Points on a hilly landscape, in no order, each with its height.
From any point a ball takes the steepest step (drop divided by distance) to one of its 2 nearest points. It stops when none of these is lower. Distance is the straight distance between rows; heights are no part of it.
(475) (h 802): [ 17 -44  26  -8  23 -48 -10  20  16 -23 -31  -8 -19  24  23 -15 -15  -4
  24   7  -4 -26  17  27  -2  18  28 -18   7]
(1300) (h 639): [ 14   0  28  -8 -26   0   1 -22  -8   1   5   3 -19  11  10   7  23  -2
   9  23 -10  21 -26   9 -17   1   8 -40  23]
(1527) (h 814): [ 22 -27  25 -17 -46   4 -34  17  27 -14   1  16 -11  44 -20 -10  21  -3
   7  21 -21  13 -27  -5  21 -11 -10   4  21]
(590) (h 760): [  1 -35  16  21   5   2 -11 -11   1  -2   0  22  19  15 -27   7  11  18
   3   9 -17  19   3   9  16 -27 -40  23  13]
(649) (h 833): [  2 -30 -11   2  33   3 -13 -15 -19  14  -3  25  23  -7 -38  20  16  26
  19 -31   7  -9  11  -6  20 -22 -24  38  19]
(565) (h 761): [ 38 -60  36  11 -41  -7 -44  20  26 -17 -14  -4   8  26 -21 -14  -6  21
 -20   5 -16  13  -8 -14   9  -4 -41  25  14]
(1358) (h 507): [ -7  14   3   7   1  37   9 -12   6 -13 -13  25   1  -3 -18   1  25 -33
  10  13 -40  29   7   9  30 -31 -24 -22  -6]
(825) (h 370): [  9  15   9 -17  28   4  12  -1 -36  24 -11  14   8   3  -8  -3   5  14
 -12   0  45  13 -11   1 -20  10  16 -14  32]
(1644) (h 560): [  1  44 -19  26  16  15  11   4  29  -1  -5 -22  13 -36  17  -3  -6 -37
 -35 -26  31  -5  37  31   1  26 -11 -13 -23]
(901) (h 564): [-11  20  27  -6  -5 -22  35 -21  20  12  -4 -13  -9  -1  31   0  -4 -12
   5   1   7 -15  13   9 -25   4  -5  -6  -3]
(307) (h 395): [-11  21 -13 -32  13  14 -18  44  -8 -29 -13   7 -17  41  -8 -13   6   5
   6  25  -8 -20  -5 -10  60 -14  17 -13  18]
(81) (h 803): [  1 -14 -16 -17  18   1   3  -7  -8  38   7  22  17 -26 -16   8 -13  20
   1 -33  44 -26  14  -1 -17  11  -3  23  16]
(1622) (h 441): [-29  28 -26  -3   6  19 -31  26 -43   2  31 -14 -25 -28  -5  -9  -6 -15
 -18  22  -4  28 -22 -31  13  -3  32 -16  -1]
(281) (h 669): [ 18   7 -33  -5  25  21  -4  -2 -35  20  -7  15  26 -42   3   4   5  13
 -13 -36  37  -1  19   9 -21  27  10 -25   8]
(544) (h 363): [ 28  -4  23 -30  -3  22  -3  14  13   8 -32  29 -18   5 -20 -27   5   0
   1  31  40  12 -11  11  13  34  21 -22  29]
(1071) (h 658): [  7 -29  37  -8  -7 -21 -12   6  10  -9  -5   8   8  55 -16   6  -6  20
   7  10   4  -9 -11  -3  28 -12 -25  58   6]
(950) (h 376): [-13 -10  28   1  -1  16  15 -20  27   3  -6  47  16  -6 -36   3  -1 -28
  -2  10 -11  27 -14  24  16 -22 -37  17  14]
(1027) (h 719): [-27 -14  13  13  24 -35  25 -21   5 -12  -2 -14  18  24  10  18 -20  18
   7  -1  -8 -21  24  -4   7 -16 -27  48 -27]
(73) (h 813): [-12  -3  20 -16  27  -4  19 -29  10  35  -6  39  19 -28 -19  25  -5   9
   5 -33  32 -13   7  15  -4 -11 -19  27  23]
(35) (h 541): [-28  39 -21  17  44  12  15   3  -7  21  14 -20  23 -36   4  22   5  -5
  -4 -40   1 -19   7  -8  -4 -19  -3  12 -14]
(337) (h 401): [-21  27  -6 -12  46   7  15   4 -26  20  -8  12   5  -8 -22  -8  -8 -13
 -31   1  56  13  -6   1  -8  16  21  10  20]
(847) (h 798): [ 25  29   7  15  19  18  31 -31   4   6 -14  19  27 -43  27  14  11 -15
 -31 -45  33  16   9  35   1  19 -13 -19   8]
(970) (h 411): [ 22 -11  -3 -35 -25  29 -17  14  19  19  -6  27 -10  14 -24 -16  14  17
  18   1   9  -7 -19  -1   1 -10  17   3  30]
(697) (h 692): [ 14 -20 -31  28   6  -2 -10 -13 -53  -5   7  -4  19 -19   9   3 -20  17
   3   0  15   7  17   5 -10  26  15 -32  -2]
(1586) (h 655): [ 14  10 -46  16   9  12 -11   3 -38  19  18 -13  16 -28   7   4  11  20
  -6 -35   8 -14   7 -10 -27   5  16 -27   0]
(887) (h 434): [ 21   9 -12  -4 -34  -2   5   3   6   3  -2 -24 -17  -2  33 -18   1   6
   6   2  -4 -12   4   2 -30  25  18 -35  -7]
(1373) (h 435): [  7   3   1  18  28  22   2 -15 -30 -13 -18  10  13 -18  -3   0  -6 -25
  -7  12  23  39  23  20  24  40   5 -35   5]
(1430) (h 739): [-10 -21  18  16  26 -18  15 -18   8   2 -13   8  21  21  -7  12  -5  15
  16  11  -4  -1  16   5  23 -22 -41  29  -5]
(34) (h 735): [ 28 -65  21  19 -36 -12 -23   0  21  -6  -6  11   8   3 -15  -8 -14  13
  -2   5 -14  17   0   4  -9  15 -39   1  -3]
(371) (h 776): [  6  -1 -20   4  22   0   3  29   3 -31 -32 -13 -26   2  22 -23   9 -11
  10  13 -10  -3  37   1  21  15  21 -36 -18]
(1471) (h 491): [-25  27 -31  -3   6  34 -18  20 -25  -2  13   8 -13 -11 -30  -9   3 -23
  -3  22 -12  18  -9 -30  30 -25  26   0  -3]
(611) (h 718): [ 23 -33 -38 -21 -26  15 -24  29  -3   8   5  16  13  12 -36  -7 -21  29
  12 -13  17 -22 -16 -10   4   5  25  32  17]
(362) (h 720): [-18  31 -13  11  40   8   0  -6 -39  -6  -1 -27  -6 -21  46   7  11  -6
 -12  -4 -22  11  26  -9  17  -4  -2 -37 -36]
(1144) (h 592): [ -3  -2  41 -12  -8 -13  40 -32  40  20  -7   8   0  14  18  10  -4   1
  18  -5   5 -19   0  17 -13  -1 -33  13  -3]
(1473) (h 430): [-11  -2  25 -14 -41  12  15 -20  26   6   4  28  -1  17 -35   1   7 -30
   1  16 -15  22 -26  10  -9 -18 -16  16  16]
(603) (h 393): [  5  29   7 -25  25  16   1  21 -23 -10 -28  16 -16  28 -17 -18  20 -10
 -15  35  35  25 -17  -1  29  11  28 -24  26]
(127) (h 345): [ 26   3   1 -23 -23   9 -10  24  11   0  -6 -12 -11  42  14 -10  10  35
  14 -11 -13 -35 -14   3   9  -5  12 -12  10]
(476) (h 580): [-39  53   5  14  48  -5  33 -18 -23  23  13 -12  15 -28  12  30  -1 -12
 -24 -25  11   1  -5  -7  -5 -26  10   8   2]
(1045) (h 482): [  3  -3  -4  -6 -60 -14   1   5   6  -1  29 -33  -7  12  10   1 -13   1
  -4  -1 -15 -10 -18 -27 -40   1  14  41 -28]
(572) (h 425): [  0   5  17 -26  15 -14 -25  30 -11 -24 -11  -2 -20  49   5   1  17  10
   8  25 -10  -9 -20   3  43  -9  27 -27  34]
(710) (h 469): [ 19 -11 -18  14 -21 -23   2   0  24  -7   0 -25  -9 -11  34 -14 -19  -4
  10   2  19 -16  31  17 -26  41   9 -25 -17]
(1455) (h 552): [ 13 -48  24  19  20 -50 -31   4   1 -31 -10 -11   3  42  16   9   8  21
  10  18 -30  10  -4   0  26  -8 -13  -7  12]
(1317) (h 596): [ -3  -5 -17  20 -47  -3  13 -24   3  -5  32   1  18 -27  -8  21 -10 -10
 -22 -20 -20  14 -16   1 -59   0  -3  12 -13]
(937) (h 536): [  1  28  15   4   0 -29  32 -19  34  -9 -10 -17 -13 -19  33  -3  -7 -25
 -18  -2  22   1  33  26 -24  37  -7 -21  -6]
(846) (h 462): [ 27 -33 -33 -10 -36  10 -14   0 -10  15  17   4   8  -6  -2  -6   6  38
   6 -36  -8 -23  -1 -13 -36   0  -1  11   4]
(685) (h 432): [  2  -1 -22  12   6  32  -8  -8 -30  -3   7  14  10  -3 -12   4  13  -1
   9  -1 -15  10   6  -2   3 -17   1 -19   4]
(570) (h 646): [-23   4  -3   6   8 -31  -4   4 -21 -16   8 -10 -11 -12  -4  -4 -26 -36
   0  34  21  12   5 -13   5  20  30  -5  -5]
(343) (h 694): [ -5 -12  -7  12   7 -18   3  -6 -18 -13  -3 -22  14  29   7  16  -9  41
   0  -7 -10 -21  10 -19   9 -23 -14  57 -29]
(1285) (h 614): [ 13 -14  22  18 -12  -5  -2 -31 -17 -11  10  -2  -6  10  10  15  26  14
  16   8 -34  25 -15   3 -10 -20 -21 -34   7]
(778) (h 741): [  8 -21  -2 -17 -40 -27 -10  24   9   1  16 -16  -3  24  -6 -10 -40 -10
  14   6  15 -18 -15  -9 -12  20  26  18  -7]
(455) (h 527): [-29  32   5   1  17 -14  -1  17 -33  13  19 -27 -20 -11  21   0  -9   8
 -15  14  17   9 -18 -26  -2   5  27  -4   0]
(839) (h 414): [  1  24 -12  -4  30  20  -5   8 -41 -11 -23   9   1   0 -12  -9   3 -17
 -15  23  36  40   3   4  22  27  22 -22  12]
(1525) (h 461): [ 13 -29  -9  -1 -41  10  10   4  13   6  -2  12  25 -13 -26  10  12  17
 -11 -38 -22  -3   7  -2 -38 -18 -38  51  -4]
(1093) (h 511): [ -9 -15  39  10  24 -45 -21  -6 -17 -24   4  -6  -5  51  22  31  26  27
   4  24 -21   3 -17  -5  34 -19  -4   4  23]
(541) (h 704): [ 34 -34 -18  23  -9  -5 -13  -9 -20   4   0  -3  18 -12  12  -2 -14  42
  19 -16   4  -5  14  13 -17  14  -6 -26   0]
(103) (h 506): [-13  10 -41   4  37  25   7   7 -19  21   5  -5  16 -11 -16  -1   3  10
   2 -30  13 -27  17 -21   3 -16   4  11   1]
(804) (h 274): [ -5 -30  16  15  10  -9   7 -16  32  -8 -27  20   6 -14 -14 -10 -22 -29
  17  15  -2  13  22  33  24  16 -38   1  -9]
(232) (h 566): [  5  11 -31  24 -37  14   6 -19   5   6  22 -10  14 -32  13   4  -3  -3
  -4 -24 -15  -5  -1   8 -45   5  -5 -19 -17]
(1557) (h 505): [  8   3  13 -15 -47  11  14 -22  50  16 -10  31  -6 -34  -8 -10 -14 -21
   3  -5  25   2  -3  33 -24  30  -3  -9   6]
(1400) (h 848): [-10 -23 -22   0  10  -8   9 -16 -14  12   9  24  39 -24 -35  24  -5   9
  -3 -34   6 -14  12  -2 -11 -12 -28  56   4]
(1169) (h 503): [  0  15  -4   6   5 -35  -1  13  34  -9  -6 -33 -13  -1  24 -13 -17 -18
 -18  -1  44 -22  43  16 -26  44   9 -13 -19]
(520) (h 716): [ 23 -45  -2  14 -31  -4 -13 -14  11   9   1  15  10  -9  -7  -4 -26  34
  20 -11  10  -1  10   5 -19  17 -20   2  -9]
(285) (h 223): [  7 -12  26  11  14 -18  20 -19  37  -3 -37  -1  -8  -8  19  -7  -5 -10
  14  12  10  -3  34  30   8  24 -20 -20  -4]
(40) (h 474): [ -7  -7  11 -18 -48  14  14 -13  32  16   5  41   8 -18 -26  -6 -10 -19
   3  -3   0  12 -15  21 -29  -2 -16  19   7]
(989) (h 538): [ 16  28 -29   6   0  35  18 -17  21   4 -11   3  18 -35  10  -9   3 -17
 -10 -30   8  -9  27  22  -6  15 -16 -21 -12]
(1387) (h 623): [ -3 -22  53 -14   4 -26  23  -9  22   2  -4   3  -7  46   3   1  -9   0
  23   9   0 -19   5   6   9  -1 -19  36  -3]
(762) (h 779): [ 16 -36  14  24  21   9 -35  -5  11 -12 -11  17   9  24 -21  -8  23   7
   6  24 -15  13  -6  -7  46 -20 -49 -12  11]
(967) (h 696): [-19  37 -16  12  39  17  -5  -1 -50   2   4 -20   4 -19  23   4   5   2
 -21 -12   8  15   8 -15  -4   0  14 -30 -10]
(518) (h 600): [ -3 -10  11  10 -16  -6  13 -14   5  -9  -5  -3  -1   7   5   2   5  -3
  18  13 -24  12   4  -6  -7 -11 -14  -3 -10]
(1645) (h 686): [-31   8  13 -10 -12 -35  15  -9   4  -3  21 -13 -26  -3   2   4 -17 -30
  -2  31  -5  11  -6 -19 -12   0  26  11 -10]
(756) (h 705): [ 25 -37  -2 -25 -10  -1 -33  27   8  -3  -8  15  23  38 -26  -5 -29  48
  12 -12  14 -32 -16   2  31   2   0  43  14]
(479) (h 717): [  1 -28  -3 -16 -29 -13  -6  24  23  -8  -2   5  -5  34 -25 -23 -35 -11
  18  21  11 -11   2  -4  15  10   2  33  -9]
(656) (h 391): [ 17   7   8 -15 -28  -3  12   3  -1  14  11 -15 -16  23  20  -3   4  18
  12  -3   4 -21 -17  -8 -27   2  20  -6   8]
(347) (h 839): [ -8 -20  28  -4  22 -62 -13   7 -26 -34   0 -21 -27  31  38  16  -6  21
  11  15 -26  -3  -3  -2   8  -5  37 -19   9]
(1042) (h 519): [-18  46 -17   4   5   1  -5  54  13   8   4 -38 -24  -5  11 -19   4 -13
 -22   9  24 -12   0 -20  -8  24  28 -11 -14]
(1562) (h 670): [-27  12   9  -1 -29 -10  15 -27  -8 -16  31   9  -9 -19  -2  18   0 -26
 -13  23 -35  40 -31  -5 -22 -21   9   0  -9]
(364) (h 784): [  7 -16  25 -19 -18 -22   7  11  31 -17 -13  -8 -36  32  22 -12  18 -13
  28   8 -36  -9   6   1  -9  -4  13 -16  -7]
(903) (h 804): [  5  23   8  18  57  10  32 -23  -8   3 -27  11  35 -29  24  14  -6  -6
 -19 -28  35  11  30  33  14  20 -20 -19   1]
(1316) (h 364): [ 10 -10   1   5  21  14   2  -7  -1  10 -23  23  17 -11  -4  -7 -11  17
  16   1  30  -6  26  14  13  11 -13 -14   7]
(966) (h 386): [ 17 -22  -5  17  12  33 -14 -16  11   8 -29  35  17 -40 -28  -4 -13  -7
  16   5  10  14  15  25  29  19 -22 -21  -4]
(1064) (h 295): [ 34 -14  16 -19 -34   6 -22   0  18  14   3   3  -7  43   6   3  30  41
  11 -16 -16 -22 -31   1  -3 -15 -10   6  23]
(1132) (h 789): [  7 -26   0  -7  24 -28  -5  39  13 -46 -32 -15 -28  19  23 -28  -3  -6
  14  -1 -16 -26  24  16  11  10  44 -26 -14]
(411) (h 724): [-16   4   9 -24 -20 -25  -9  12  -9 -18  19  -8 -22  28  -6  11  -8  -1
   0  26 -20  15 -18 -27   4 -12  22  24  -7]
(1464) (h 585): [-33  38  -3 -10  -2  -9   2  64  43   2   4 -31 -28  -1  10 -30  -4 -24
 -10  12  12 -36   8 -19   7  16  28  10 -28]
(321) (h 706): [-39  37  17   4 -16 -10  33 -24  15  -6  27   6  -4 -26   0  19 -18 -53
 -11  10 -12  22 -23   5 -11 -17   4   2  -7]
(1422) (h 743): [ 26  -1 -39  -8  12  23 -15  33 -24   0 -14  -1   6  -3  -1 -29 -10  26
  -9   0  46  -4   5  -2  10  30  31 -27  12]
(1080) (h 177): [ 25 -10  51  -1  25 -15  17 -13  23   8 -36  -5 -23   9  29 -13  20  10
  15  11   7 -11   9  26   5  23 -21 -28   8]
(1195) (h 834): [-19   2 -15  24  29 -13  20 -31 -13   8  20   9  42 -30  -7  36 -18  -1
  -9 -40   2 -10   0   6  -9 -17 -13  32   4]
(563) (h 613): [-15   9 -21   6  11   4 -13   7 -14 -23   9 -13  -8  12  10   9   8  25
  -4  10 -37   3  13 -29  37 -37  -9  15 -27]
(437) (h 767): [ -2 -30 -15   6 -21 -23 -12   1  -8   8  26  -2  20   9 -20  -3 -51   5
   5   6  25  -8  -3  -9 -17  19  13  40  -4]
(223) (h 530): [ -6  29 -41  31 -20  14 -11  14   7  12  30 -38   4 -36  12  -5   4  -8
 -16 -20  -2 -12   8  -7 -32  11  13 -20 -19]
(1293) (h 445): [ 11  11 -10  -6 -41   0  11   3  13   8  24 -34 -10  15  31  -1  11  25
   5 -14 -22 -34  -9 -28 -35  -4  10  13 -21]
(912) (h 436): [ 27  -8 -21 -23 -11  22  -4   7   5  29  -1   9   2  -7  -7  -9  17  26
  17 -28  12 -29  -2  -7 -20  -2   6  -4  14]
(1310) (h 336): [ 14  -7  16 -15   3   5   8   1  -4  13 -19   7  -5   7  -2 -11  -6   4
  11  15  28  -3   2   4   6  18  14  -8  15]
(1549) (h 672): [ 24 -60  42   5  35 -27 -27   1  23   4 -20   8  -5  13  -7 -15 -12  23
  14  19  20 -18   0  14  38  17 -28 -15   6]
(612) (h 583): [-23  23 -24  15   1 -13 -18  18 -29  11  34 -42 -13 -23  27   6  -5  26
 -10  -2  -9  -8 -14 -33 -15   3  31  -1  -8]
(1030) (h 648): [-21  10   0 -21   0 -21  14  34  34 -12   2 -24 -26  20   0 -24  -8 -26
   9  13  -6 -41  14 -16  21  -5  14  29 -34]
(718) (h 523): [ 19  17   1  -6 -20  33   4 -14  42  10 -26  24   3 -46  -4 -14  -6  -9
 -15 -18  29   2  20  31  -9  34 -11 -19   0]
(836) (h 476): [  6 -11   1  13  -5  44   1 -12  34   7 -20  28   4   1 -26 -12  35 -10
  16  -1 -35  13   0  14  17 -27 -49  -8   1]
(1552) (h 807): [ 27 -30  38 -20 -43 -10  -6   2  39  -4  -3   3 -32  40   0 -13  22 -22
  18  20 -27   8 -24   4  -5   0   1 -16  14]
(167) (h 481): [  8  -1 -11 -24 -44  10 -13   8 -10   4  15  -7   3  19 -30   9  22  15
 -16 -24 -15  -7 -29 -27 -26 -26  15  71   4]
(1507) (h 615): [-33  51  19 -11  18   8  43 -28  -3  25  18  -1  -2 -19   4  25  12 -19
 -19 -10  -2  -2 -22  -7 -18 -28   6  13  10]
(95) (h 326): [-21 -11   9  19   6   2  20 -25  13  -5 -10  40  27 -24 -29   8 -40 -36
   3   8  18  25   5  31  23  -2 -26  10   5]
(1376) (h 390): [ -2   0 -14 -13 -44  -6 -19  13 -18  -6  23 -32  -5   7  -6   9   0  17
 -18   0 -23   6 -36 -37 -25 -18  21  59 -17]
(764) (h 651): [  8 -45  56  -9  24 -32  -3   4  33   6 -23   5 -21  33   3 -11  -5  -4
  28  18   7 -22   7  16  27   7 -26  10   0]
(988) (h 790): [  3  51   6  21  19  11  33 -26  -7 -11  -5  -1  15 -40  45  20   3 -24
 -36 -28  12  19   4  25 -11   8   1 -30  -3]
(1332) (h 820): [-12  12  -1  22  32  -7  18 -28 -25  16   5   3  34 -26   9  24 -26   3
 -10 -17  34  -1   9  13 -13   7   3   0  13]
(1220) (h 525): [ 21 -30   0   7 -33  22  -3 -18  -6   1   6  35  14 -14 -28  22  31   5
  -8 -26 -42  23 -18  14 -33 -18 -33  10  19]
(706) (h 492): [ 24 -31 -19  12 -42   8  -9 -10 -19  -2  18   7  14   1 -11   8  19  29
   4 -21 -30  12 -14  -1 -38  -9 -11   1   3]
(214) (h 788): [ -9 -19 -23   1  -8  -8  -6  -9 -12  29  27   2  22 -17 -27  11 -24   3
  -1 -17  31 -21  -5  -8 -36   9  13  29  16]
(1452) (h 464): [-42  41  12  -8  30  -5  11  16 -15  20  12 -15 -10  -9 -13  -6 -10 -24
 -21  29  35   8 -11 -16   2   5  27  12   6]
(25) (h 417): [ 11 -19 -21 -15 -32  23   4  12  31  14   0  14  13   8 -26  -9   2  12
  10 -29  -4 -26   6  -9 -14  -9 -20  51 -10]
(378) (h 635): [-15   5 -18   5 -39  14   1 -19 -22 -14  37   4   9 -20 -19  23   7 -12
 -21   2 -43  31 -30 -16 -34 -23   3  10 -13]
(259) (h 801): [-35  13 -26  20  42  -6 -31  22 -48  -6  30 -30 -10 -27   7   5 -27   3
  -9  21 -14  16   7 -26  38  -8  12   6 -22]
(1227) (h 811): [ -1  13  18  22  29 -19  24 -33 -12   3 -18   2  19 -26  22  13 -22  -1
  -1   2  38   8  25  29   0  33 -11 -14   6]
(1522) (h 450): [-24  54 -17  18  12   8 -16  40  -3  23  20 -41 -12 -28  20  -5  16  -1
 -24  -5  18  18 -10 -17 -23  30  23 -20 -14]
(596) (h 629): [ -5  17 -44  10   7  21 -16  16 -40  15  32 -30  -8 -19   9   7  22  25
  -4 -31 -17 -21 -13 -34 -18 -20  15  -4  -6]
(18) (h 771): [-30  10 -13  13  20  -1 -16 -18 -53  -8  36  -9  -1 -23   8  24 -12  11
 -10  10 -21  27  -8 -20  10 -20  11   1 -21]
(1288) (h 685): [ 33 -36  35 -26  -9 -26 -39  23  14 -11  -8  -4  12  62 -13   5 -15  39
  10  -7  -3 -24 -28   6  28   3 -19  51  17]
(837) (h 654): [ -6   0 -31  16 -10  -5 -20  14 -25 -26  14 -28  15   6   4  13  -7  33
 -18  -1 -29   6  -1 -37  10 -29  -7  47 -33]
(1580) (h 537): [-27  21  -9  13  -2  22  21 -16  14 -17  -4  21  15 -18 -19   5 -10 -57
   0   8 -25  29   7  16  23 -23 -19  -4 -18]
(365) (h 451): [ 12 -18  -9 -11 -20  33   2   4  32   6 -14  31   8   4 -36 -15  16   5
  14  -5 -13   4   5   2   6 -18 -32  19  -6]
(1278) (h 213): [ 18 -11  34  -2 -23  -7   7 -16  18   2   1 -16 -12  44  25   9  34  37
  15  -5 -33  -8 -13  -2  -5 -23 -24   2   0]
(105) (h 406): [ 12 -28 -14  24  -1  27 -14 -13 -13 -12  -8  28  17 -13 -24  -3  -1 -11
  15   9 -18  31   6  14  16  -1 -22 -18  -3]
(661) (h 731): [ 15 -19 -37  -6  -2   8 -19  25 -26  15  11   1  11  -3 -21 -13 -25  19
  -1  -8  45 -24  -6 -12  -3  19  40   8  22]
(230) (h 470): [ -5  -6 -32   0  -1  14  -5   4 -14   4   9   6  14   9 -18   4   8  15
   5  -3  -2 -12   1 -18   5 -20   4  29   3]
(379) (h 812): [  9 -25  21  -8  17 -58  -5  17  -8 -24 -27  -7 -26  19  31 -10 -16 -11
   6   8  14  -2  10  18 -18  31  58 -24  14]
(1643) (h 365): [ -4  32  -7 -24  14  32  -2  28  -7 -15 -19  10 -27  16  -7 -17  25 -17
   1  21   2   4  -2  -7  40 -15  14 -22   8]
(639) (h 539): [-17  38 -10  -1  13  42   4  -6 -21   2  -7   2 -10 -12   8   1  25 -31
  -6   5 -29  23   8  -4  30 -24   1 -33 -19]
(1083) (h 660): [  3  22  16 -12 -30  23  24 -30  -4  11   5  15 -13  -3  -1  11  33 -11
   5   3 -20  20 -28   5 -27 -22   2 -18  19]
(935) (h 573): [-27  32 -19   1  35  31  10  -3 -16  -1  11 -11  -1 -10   8   8  11  -4
   3  -5 -32  -1  16 -17  36 -39 -12  -5 -30]
(1185) (h 108): [ 15   0  53  -8  11   0  15 -21  18  20 -18  -9 -19  29  25  -2  40  19
  22   8 -10 -16  -5  13   2 -13 -30 -20  14]
(1636) (h 378): [-19  46 -34   9   9  34 -24  38 -24  17  15 -14  -9 -30 -10 -11  16 -17
 -24  -4  11  23 -15 -26 -11  16  32 -22  -5]
(647) (h 532): [-20  23 -39   0  37  29 -19  28 -39  -4   9  -3  -5   7  -8  -4   0  11
 -10   1   0 -10   2 -27  39 -32  22  -3  -1]
(1103) (h 385): [ 28 -23  33 -28 -18  19 -31   0  18  20  -8  32 -22  18 -24 -14   7   3
  16  26  19  11 -35  10  15  12   8 -17  47]
(1508) (h 568): [-22  24  -4   7  -6  14  25 -17  11  -1   3   6   6  -4  -3  -8  -9 -23
   7   8 -11   3   5   7   5 -14 -12  -3  -9]
(159) (h 796): [ 10 -19  16  -5   0  -1 -12   7  25 -11 -15  11 -11  41  -7 -10  28   0
  18  27 -19  -2  -5   6  40 -20 -18  -9  16]
(1601) (h 586): [-12  40 -16   7  27  10  17  13  22  -7 -23 -17   5 -23   3 -23  -7 -37
 -22  10  28   2  43   9  17  35  -6 -11 -17]
(634) (h 773): [-18  53   3  18  -2   1  24 -21   8   2  22 -19   6 -46  33  24   1 -32
 -26 -26 -10   4  -9  12 -20 -17   1 -16 -13]
(70) (h 499): [ 13 -30   1  17 -24  11  16 -14  17  -3   0  26  27 -23 -12  20   8   4
  -6 -37 -32   9   1  21 -32 -12 -43  13  -8]
(1170) (h 463): [  6 -11  48 -20   8 -27 -27   0   0 -12   0   4 -18  58  15   5  29   6
  15  32 -14  -8 -35   2  34 -13  10 -14  41]
(62) (h 745): [-28  16  -4   2  32 -21  -4 -12 -35 -17  18 -21 -26  -9  34  13  -6   5
   1  18 -36  16  13 -16  23 -19   6 -13 -22]
(382) (h 542): [ 12 -10   4 -25 -64  16   2  -2  16   5  15  10   0  19 -23  -2   2  -5
  -3  -7 -16   4 -22 -11 -37  -8   2  49   3]
(1016) (h 679): [ 12  12 -18  14  45  14  -2  -9 -53   4 -10   1  19 -14  16   4   5  16
 -15 -14  30  17  13   4  -5  20   8 -29   4]
(947) (h 757): [ -4 -12  25 -31 -24 -40 -11  15  21 -30   3  -6 -36  41  11   2  12 -12
   3  17 -43   7 -17 -12   6 -16  19   5   3]
(282) (h 584): [ 26 -47  26  22  -7 -32 -24 -14   4 -18  -3 -10 -14  25  15   0  17  12
  14  23 -32  17 -16   3   1  -3 -20 -38  13]
(1323) (h 763): [ 12  11 -26   1  16 -12  -3  42  -4 -31 -29 -28 -17   5  25 -28  -7  -5
 -11   1  21 -17  17  -6  -1  40  33 -41 -12]
(334) (h 823): [ -5 -19   1  -5  45  11   4 -14  -4  24  -9  49  28 -23 -37  11 -10   5
  19 -22  16  -1  14  10  24 -12 -26  21  18]
(812) (h 612): [-22  18 -12  15  23 -13  10  -9   6 -18 -10  -6  -1 -22   0  -7 -22 -49
  -7  23  14  12  34  13  10  22   9 -14 -13]
(767) (h 752): [ 25  19 -31 -13  27   2  -5  40  -8 -12 -33 -17  -5  16  15 -27   3   9
 -24   6  49  -1   5   1   4  56  18 -23  -7]
(1514) (h 690): [-18   1  -8 -13 -15   1  16  16  37   0   0   4   5  20 -17 -17 -15 -19
  13  19   3 -26  13 -15   5  -6  -9  39 -22]
(1475) (h 825): [  2 -18  23   0   5 -43   3  -6 -17 -17  -7 -11 -15  15  20   4 -16   3
  17  23  -4   5   5  -1  -6  11  30 -27   4]
(1109) (h 479): [ -1  15 -23  14 -14  -1   3  15   8  -1  13 -43 -17 -16  37 -16  -3   4
   0  -5 -12 -26  15 -16 -16   9  16 -25 -32]
(774) (h 740): [-41  49   5   9 -15 -13  18 -14  35  12  29 -21  -2 -31   9   8  -8 -36
 -15   0  -7  -3 -10   1 -19 -10  -3  15 -24]
(1023) (h 647): [-23  31   4 -13 -13  16  30 -33  -1  15  19  12  -6  -8  -6  25  30 -10
  -5 -21 -33   4 -27  -3 -29 -41  -7  15   8]

For each start below, name the point where the ball stops.
(1552) | (1185)
(697) | (1310)
(989) | (1185)
(649) | (1636)
(259) | (1310)
(1527) | (25)
(18) | (1310)
(1023) | (1310)

Call two points neighbours if one is among the 2 nearest of the other. Go from one point of each pair to the other, from neighbour to neighbour, staying as low as possible. Name the highest point that can't be avoided.
(1376), (656) | (1045)
(1636), (25) | (647)
(1636), (1643) | (1285)
(1310), (25) | (1220)
